Each row is a point on a landscape with many valleys, with its height.
From any point a ball takes the steepest step (drop divided by distance) to one of its 6 nearest points. It stops when none of these is lower. Distance is the straight distance between rows; heights are no part of it.
<44> h=4.35: [115 118 119 121 123  96 105 130  97  93 128 124 102 102  90  77  80 122]
<143> h=1.35: [ 74  90  91  99  49 118  86 116 131 108  99  83  88 145  96 126 124  88]
<93> h=4.11: [ 91 110  94  82  69 117  94 113 109  98 111  99 108 150  87 121 110 101]
<140> h=5.33: [108 143 109 106  98 106 113 104 126 107  91 126 104 168 112  91 142 106]
<72> h=7.16: [114  88  80 112  91  94 100  54 109 111 117  81 112  32 123  83  67  97]
<219> h=4.67: [117  42  86  96 127  75  83  53 100  69  90  48 115  63 111  90  83  61]
<195> h=0.41: [114  49  99  91 132  84  80  64  85  69  73  61 133  74  89 119  89  73]
<418> h=0.72: [ 55  49  91  82  78 107  91 120 114 108  95  53  67 126  80 134 119  75]
<490> h=6.57: [112 129 105  95  97 104 111 121 108  87 117 114 117 154  90  97 102 109]
<345> h=4.86: [119 129  86 114  92 104 111  78  79 120 102 127  97  36 120  75  82 120]
<17> h=1.07: [ 62  26  90  91 103  91 102 135 114 106  85  36  54 124  79 135 136  67]
<60> h=0.51: [ 71  83  93  69  71 116  90 107 102 102 110  78 104 133  75 138 104  88]
<249> h=5.94: [113 132 121 118 133  90 119 135 105  93 125 129  83 118  96  64  87 120]
<492> h=4.99: [113  88 115 108 111  90  89 113  92  83 114 101 133  92  81 110  72 112]
<425> h=2.52: [ 83  55 105  56 110 105  80  76  71  94  80  72 115 102  68 143 105  71]
<200> h=5.81: [100 158 103  93 127 104 121  93  55 118  87 155  68  51 120  63  97 120]
<379> h=4.34: [101 128  98  97  75 114 104 110 121 102 103 113 106 162  99 104 125 104]
<30> h=3.90: [113  54 106 107 121  83  84  72  99  77  92  71 132  58  97 107  75  90]
<530> h=1.88: [ 67  63 100  59  88 112  82  92  87 102  96  67  98 117  68 144 103  76]
<445> h=6.32: [114 142 108 101 107 103 119 114 119  98 105 121 108 164 104  89 125 111]
<289> h=6.40: [113  57  89 105 108  84  84  55 112  86 104  63 115  45 117  89  70  80]
<229> h=4.43: [100  75 108  77 106  98  86  98  80  84 101  82 139 108  71 134  85  94]
<196> h=1.15: [ 86  85 101  69  88 110  85 103  88  91 105  85 122 125  73 135  91  93]
<575> h=4.31: [107 122 118 121 124  97 106 128  89 105 125 139  80  83  97  63  79 123]
<430> h=7.73: [107 151 127 111 131 101 127  97 128 115  79 126 100 164 121  83 157 114]
<486> h=2.04: [ 79  80  99 130  50 105  82 127 140 108  77  98  83 143 114 120 136  93]
<372> h=5.40: [123 140  74 108  89 105 122  65  76 118 101 120 101  33 127  78  80 117]
<206> h=1.48: [ 72  60  89 116  57 106  88 134 137 101  79  69  74 136 101 130 133  83]
<363> h=2.56: [ 84 108  91  91  58 119  92 112 123 105 104  96  98 155  93 121 121  96]
<467> h=4.39: [109 120 105 125 110 104 102 102  83 116 109 139  85  52 106  69  80 124]
<100> h=1.22: [ 68  47  86 107  73  95  93 139 132 103  81  47  68 129  93 136 133  75]
<505> h=2.88: [ 90 110 107 122  61 113  93 107 138 119  77 124  89 158 122 104 151 103]
<209> h=5.55: [117  73  97 121 103  89  87  75 108  96 108  87 120  41 111  91  68 104]
<27> h=1.16: [ 64  62  89  96  61 110  87 122 128 105  94  62  75 131  89 133 123  79]
<403> h=1.10: [ 58  39 100  63  97 112  85 101  89 111  95  60  68 111  70 134 118  67]
<10> h=4.57: [115  99 114 111 113  92  96 125  94  82 122 111 124  99  81 100  75 118]
<103> h=7.03: [118 142 117 116 131  92 122 133 114  87 117 120  96 144 100  70 103 114]
<570> h=0.49: [108  57 109  87 120  86  85  78  86  77  85  74 137  82  80 124  82  85]
<283> h=4.71: [116  72 112 117 109  86  84  92  99  86 108  90 132  63  93 106  68 108]
<564> h=6.06: [120 119  72 106  85 100 114  57  92 120 110  99 109  31 126  79  73 109]
<273> h=0.96: [114  99 118 125 112  93  93 116  93  93 121 119 109  71  93  89  69 121]
<404> h=9.02: [106  68  64  83 101  83  93  35 106 103 127  54  98  46 130  70  68  65]
<53> h=6.47: [121 171  82  86 127  92 136  88  49  94  68 142  91  40 135  61 102 112]
<82> h=5.96: [126 162  71  93 107  99 137  78  59 104  81 132 101  38 132  68  96 115]
<456> h=4.42: [ 97 132 122 118  85 109 104  95 130 127  74 139  93 166 126  99 161 111]
<414> h=6.35: [105 170  97  80 142  93 127  92  45 103  67 153  78  49 131  65 103 112]
<315> h=2.03: [ 75  76  99  65  81 113  85 103  93  98 105  79 108 127  72 143 100  85]
<441> h=3.17: [115 101 108 129 102  98  95 100  92 104 116 122 102  52 103  81  69 122]
<514> h=6.30: [107 108 103  86  97 104  96 117  95  83 121  98 128 133  79 119  87 106]
<64> h=5.44: [ 96 135 118 112 131 103 110 115  82 116 114 150  58  76 109  57  87 123]
<87> h=4.81: [112 133  96 115 102 106 110  88  75 121 104 142  83  41 113  69  82 124]
<317> h=7.75: [115 148 118 112 136  91 126 122 121  94 104 121  96 158 105  70 122 112]

Where does a ball stop that starts at each point below?
<283>: <195>
<140>: <60>
<456>: <60>
<379>: <60>
<514>: <60>
<414>: <273>
<564>: <273>
<53>: <273>
